Points, in no order, along strands that fork and pass close to each other.
Two points are linked if the straight distance between their rows is under 99.2. Some points are linked to none.
z33: [ 10  16 -13  38   4   7   5   4  24 -10   1  36 -17  -1  -4  22  -7 -33
  26 -73  45 -27  18]
z510: [ 10 -22  13 -25  41 -25 -16 -48   5 -22  27 -64  -1 -27   0  -3 -21  43
 -30  27 -15  21  19]
z898: [ 16  34 -40  15  21  27  -2  14  31   2   1  40 -12 -31 -64  28 -17 -27
  12 -50 -15 -10  30]
z536: [  0  25   4   3  30  45   0  14  12   3  64  31  14 -27 -27  19 -24   1
  -1  -5 -22 -30   5]
z997: [-12  -6  43 -15  26 -13  -7  14  18  10  13 -25 -18   8 -10   8 -18  21
 -36  41  13 -20 -44]
z689: [ -3  36 -25  -2  10  -3  24 -19  12  38 -12  23  15 -39 -33  -9   1 -14
   4  -9 -21  12 -10]
z811: [-19  15  10  -5   8  52  28 -11  27  25  37   2   6 -31 -38  -5 -16  -3
  -1  39 -16  -6   6]
z476: [-13 -20   8  24  -5 -31  13   3  13  39 -50 -21 -40   9 -40  -6   4  -3
 -14  48   3   6 -13]
z283: [ -9   9 -27   0  25  37  24  30  34  28  15  36 -43  -6 -38  44 -16 -14
  10 -22 -33 -12 -45]
z292: [-15 -14  26  12  10 -20  12   5  13  34 -20 -56 -17  33 -31   2 -17  35
 -36  54   1   9 -14]
z712: [-15  10  -9 -15 -26 -13 -62  41 -29  10 -19  10   9   9  -1   6   0 -10
  -4  10  16  13 -17]
z586: [-13  21 -36   7 -15 -26  33  39 -14  23  12  16 -10  -7 -37  39  32 -12
  -8  -1   0 -23 -17]
z261: [ -4  33  -4 -12  -8 -20 -29   5 -16  14   3  19  29  15   7   3  -8 -11
  -5 -15  -7   1   6]
z656: [-12   1  -9   2 -21   0  52 -17 -21   1  -3   1  10  -5 -20  -9  35  26
  31  41 -43  12  -1]
z268: [ 12 -28   9  -8  23  -2 -30 -52 -22 -27  15 -61   7 -14  36   0  15  42
   0  -5 -10  15  33]
z201: [ -6 -12  32  15 -32 -28  -1 -31 -19 -13  -9  23   4  34   8 -28 -14   6
  33  35   5   6  19]
z293: [  8 -29  30   2 -11  -7  -1 -17 -21  -8   4 -59  21  17   0   0   2  77
 -16  44  11  -6   7]
z128: [ 20   0  16 -27   0 -14  -3  18  -2 -17  41 -25  24  10  40   8   8  10
 -41  -7  13 -16 -17]
z492: [ -8 -26  30 -28  -8  19 -53   8 -41 -23  -5 -47  24  15  28 -11   1  57
  -7  29  20   2 -11]
z191: [ 19   7  10   7  26  -6 -18  10  19 -29 -11 -12   2  23  39  12 -10  15
   4 -50  -5  26 -39]
z890: [  9  15  11  33  -6  12  -6  21 -33   2  53  19  11  29   4  19   7  -3
   4 -16   4 -52  18]
z433: [ 21  14 -33  41  21  25  23  14  -1   5  14  44  -6 -16 -48  21   3 -19
  16 -58  13 -40  45]
z142: [-27  22  -6 -15 -25  -2  -2  14  18   5  -4   6 -11  13  20   3   1 -47
  23  -3  62   6  37]
z78: [  0 -13   5   2 -23  41 -32  20 -44   3  38  22  23  20  31   0  -5 -18
  -7 -23  34 -48  37]
z945: [ 16 -38  32 -23   6 -18  10 -40   0 -42  24 -65  19   9   0  -8 -44  59
 -22  50  -3  -9  26]
z202: [-20  -4   2  10 -32  13   4  -6 -16  10   7   6  44 -19 -11 -27 -11  -6
 -13  29  18 -32  25]
z71: [-23  10 -10 -35  -7 -16  -6   1  29   4  13 -17  31 -33  -9  -7 -13   0
 -40  38   3  18   0]
z550: [  2  27 -33   5 -16 -24  14  20  -7  19  21  22 -18   0 -35  35  33 -28
   3  -7  25 -20  46]
z767: [ -1  17  32 -17   0  -6  22 -20  14  15  37  -9 -10  29 -27  18 -19  32
   5  49 -46  16 -13]
z543: [ 33  68 -43 -16 -21 -11  37  -5  -9  19 -11  33 -10  -6 -34  21  43 -20
  25 -26  -9 -15  38]
z855: [-14 -11  33 -47  11   5 -60 -27 -41 -12   0 -21  37  18  25 -22 -42  46
  -8  19   0  12  -3]
z278: [ 12 -13   5  17  16  -7  24 -17  -2 -25  11  -3  28  -1  26 -30  -1   1
   0 -15 -35   5  11]
z204: [ -6   2   1  19  -5  -2 -21  12  22   2 -13  47 -29 -34 -13  11  20 -14
  21  -1  18 -11 -31]
z5: [ 35 -28 -20  17  29 -14  24 -24  29 -12 -29  -3 -31 -30  -9 -14   6 -23
  -1 -12 -44  36   7]
z466: [ -6 -18  35 -11 -20   2 -42 -13 -15  17  23  17  -2   4  17 -10 -21   4
 -12  15  65 -21 -13]
z517: [-23   5  19  23  15   4 -22   8 -15  21 -40 -55   4  15   0 -25   5  14
  11  12  15  23 -10]
z587: [  5 -10  15 -29  -6 -26 -25 -42  21  -4  10 -23  15  -4   4 -13 -15  11
 -21  35   6  36  20]
z523: [ 22  18 -15 -22 -16  26 -29 -31 -17  22 -47  27  29   6  37 -10  35 -16
  14 -57  32  -6  20]
z56: [ 25  18 -19 -13  -6  20  21   2  30   3  20  43 -19 -12 -29  50  12   7
  23 -38 -41   7 -37]
z720: [-36  20   7   8  28  -3 -19  40  36   0   2  25 -30   4   2  29 -19  -8
   6  -6  23 -22 -37]
z808: [  6 -22 -11  -2   4 -21 -27   3 -19 -57 -14 -15  -3   1  30   5  26  27
  29  -1 -40  37   0]
z934: [-42 -19   3 -13  20  42  45   2  34  -7   4 -20 -12 -30 -17 -13 -12  11
  -1  52 -25   6 -14]
z690: [  9  -8   2  11  18  -2  37  19  14 -20  31  10  -2  -5  -3  -1 -14  -7
 -19   3 -51  -6 -30]
z392: [  7   8 -11  17  -3   8  15   7  23 -16 -36  16 -22 -17  16   6  48  -6
  38 -33  21   8 -25]
z572: [-35 -13 -10 -15 -35 -11 -18  56 -30 -18   1  -1   5  16  18  -4 -26 -21
 -12  15  35  -8  -7]
z27: [ 42  27 -31   9 -12 -19  54  -4  25  -2 -23  34 -31  -8 -21   9  21 -46
  14 -32 -12   3  14]
z585: [ 17 -46  19  19   7  -2  -1 -40 -16 -24  19 -17   8 -10  33 -30  15  21
  -7   7   0  -3   7]
z437: [ 45  20 -22  14 -23 -16  11   0 -14  -9 -38  22  -9   4   4 -20  18 -51
  11 -41   7 -15  31]
z347: [-43  16  16   8 -41 -13  10  11  19  15  -7 -10 -10  31 -10   8  -9 -16
  10  43  56 -10  28]
z531: [ 26   9 -10  11   5  36 -13   8  35 -17  40  22  19 -34   8  14  -3 -16
 -16 -40   3 -24  11]
z35: [  7 -31   9 -23 -18   0  -2  10 -26  -2  15 -33  13  21  59 -18   1  -8
 -41 -17  45   5  -3]
z371: [ -5   3  28  53   5  -8  23 -13 -23  15 -16  15 -11  21  -8 -28  -8 -12
  36  13  -5 -10  -4]
z917: [-13 -16  17   9 -22 -17  13 -31 -46  -5  -2  -7  28  11   2  -8  18  71
  10  33 -27  -8  -9]
z215: [ 34   6   4 -10  -2   2  20 -28  15   2  29  31 -18  -3  -3  27  37  19
  22  -4 -48  18 -16]
z597: [ 13  12  19 -16  14  -7 -15  -9   9   1  21  -4 -11   9  -4  27  23  41
  12  20 -57  37 -29]
z859: [-41 -32   1   3   0  12  37  27  30  -7  -7   2 -43 -11 -17   5   2   5
 -13  58 -14 -18 -36]
z409: [ -3  45 -23 -18  10   2 -19 -20  -9  26   5  31  55  -7   8  16  -5   2
 -16 -63   0 -17  -1]
z812: [  4 -31  -6  14   7   6  37 -27 -27  20 -16 -35 -28  -3 -45   0  23  37
  20  44 -46  19  -6]
z125: [ 11 -10  -2   1   0   3 -52  28  21 -24 -18  21 -18   7  16  -4 -37 -46
   7 -26  13  20  -4]
z658: [ 11   7 -19   8  -1   1  57   3  31  15 -31  16 -57  -1 -30  -7  16 -59
  16  14 -29   6  23]
z854: [-21 -17  -8   3  25 -21  -3 -29   9  -7 -30  -5  -6 -42  -6 -22  11  23
  12  17   2  28 -21]
z899: [  6   6  -6  29 -14   9  -5  16 -27  13 -58 -26   5  -5 -11 -36  47 -15
   7  10   0   3   9]
z65: [ -4  13  -8  12  27  -7 -16  28  37 -27 -37   3  -4   8  12   2 -36 -22
   4 -45 -18  25 -26]
z478: [-16  21  -6 -28  -7  36 -34  -1 -46  39  22  13  42  32  31  11   2 -10
  -9 -38  39 -33  38]
z451: [ -8 -22  11 -27 -26  22 -23  -5 -30  -5  28  35  12   9  48 -20 -43 -22
  -5  -3  46 -19  24]
z405: [  6  35 -25   9   9  25   0  32  56 -11 -26  11  -9 -23 -17  15  -7 -35
  11 -39 -19  15   5]
z344: [ -5  -5  14  11  27  30   9   5  47 -12  23  -6   2 -37  22 -12  -3 -14
 -19  -9  28 -17 -18]
z920: [ 25  27   6  50   3  17  21  -6 -16   8 -26  24  -2   2 -16 -24  11 -31
  38 -25 -18 -21  18]
z727: [  3  -3 -20 -39 -10 -13 -23  -4 -27   8 -22   6  35  17  40 -26 -32 -27
 -18 -36   1  33  16]
z665: [-16   3   8  -3 -44 -39  27 -15  -3   2 -18 -21  -1  49   6 -16   9  -1
  15  34  26  22  24]
z123: [  0 -19   4 -12   3 -25 -24  12  16 -22  -1 -25 -30   7   5  24  26  24
  -8  32 -24  28 -21]
z422: [  1 -31   3  24 -23 -42  18   6 -18  13  -2   5  -8   1 -24  -8   6   3
 -25  37   7 -11 -26]
z548: [ 28 -13  22 -13   3  -8 -23   2 -12 -34  40  31  13   5  39   6 -11  12
 -15 -22   6 -32 -32]
z675: [ -9 -36  13 -24   0  -7  -9 -18 -32  -2 -14 -31   6  19  50 -34 -27  -1
  -2  -7  32  39  15]
z143: [  6  16 -27 -31 -14  11 -14   0   3   5 -40 -10  25  -1  37 -20  19 -29
   0 -51  22  34  24]
z728: [-31 -12  16   5  10  -5 -32  11   6   0 -37 -66  -2  14 -24 -16 -30  25
 -17  51   2  22  -3]
z623: [ -2  21 -23 -42   4  29 -43  -1 -33  18   4  37  39  17  38  23 -27  -8
 -13 -78  29 -13  20]
z542: [  9 -13 -16  17  -8 -12  39  18 -13  25  34  25 -16 -15 -34  17   4 -12
 -22  20 -23 -23 -32]
z212: [ 13 -49 -25   8  32   9  35 -18  -5  -4  -1 -45 -26 -33 -28  -7  18  12
  -8  19 -53  27   1]
z676: [-33  16  20  21  24  11   9  28  27  13  13 -15 -13   2   2  -2 -19 -17
 -12  11  22 -26 -14]
z897: [  7  -9 -12  19   6 -13   2   2 -10 -34 -40  -1   5   0  27   0  39  25
  33 -40 -15  21 -30]

A fork is a point with three links. Follow the links from the first point to the second and name the forks in between, in order.
z542, z201: z27
z586, z212: z542, z510, z293
z550, z899: z542, z292
z405, z531: z65, z897, z676
z597, z510: z897, z676, z292, z542
z934, z917: z676, z292, z542, z510, z293
z201, z897: z27, z542, z292, z676
z665, z585: z27, z542
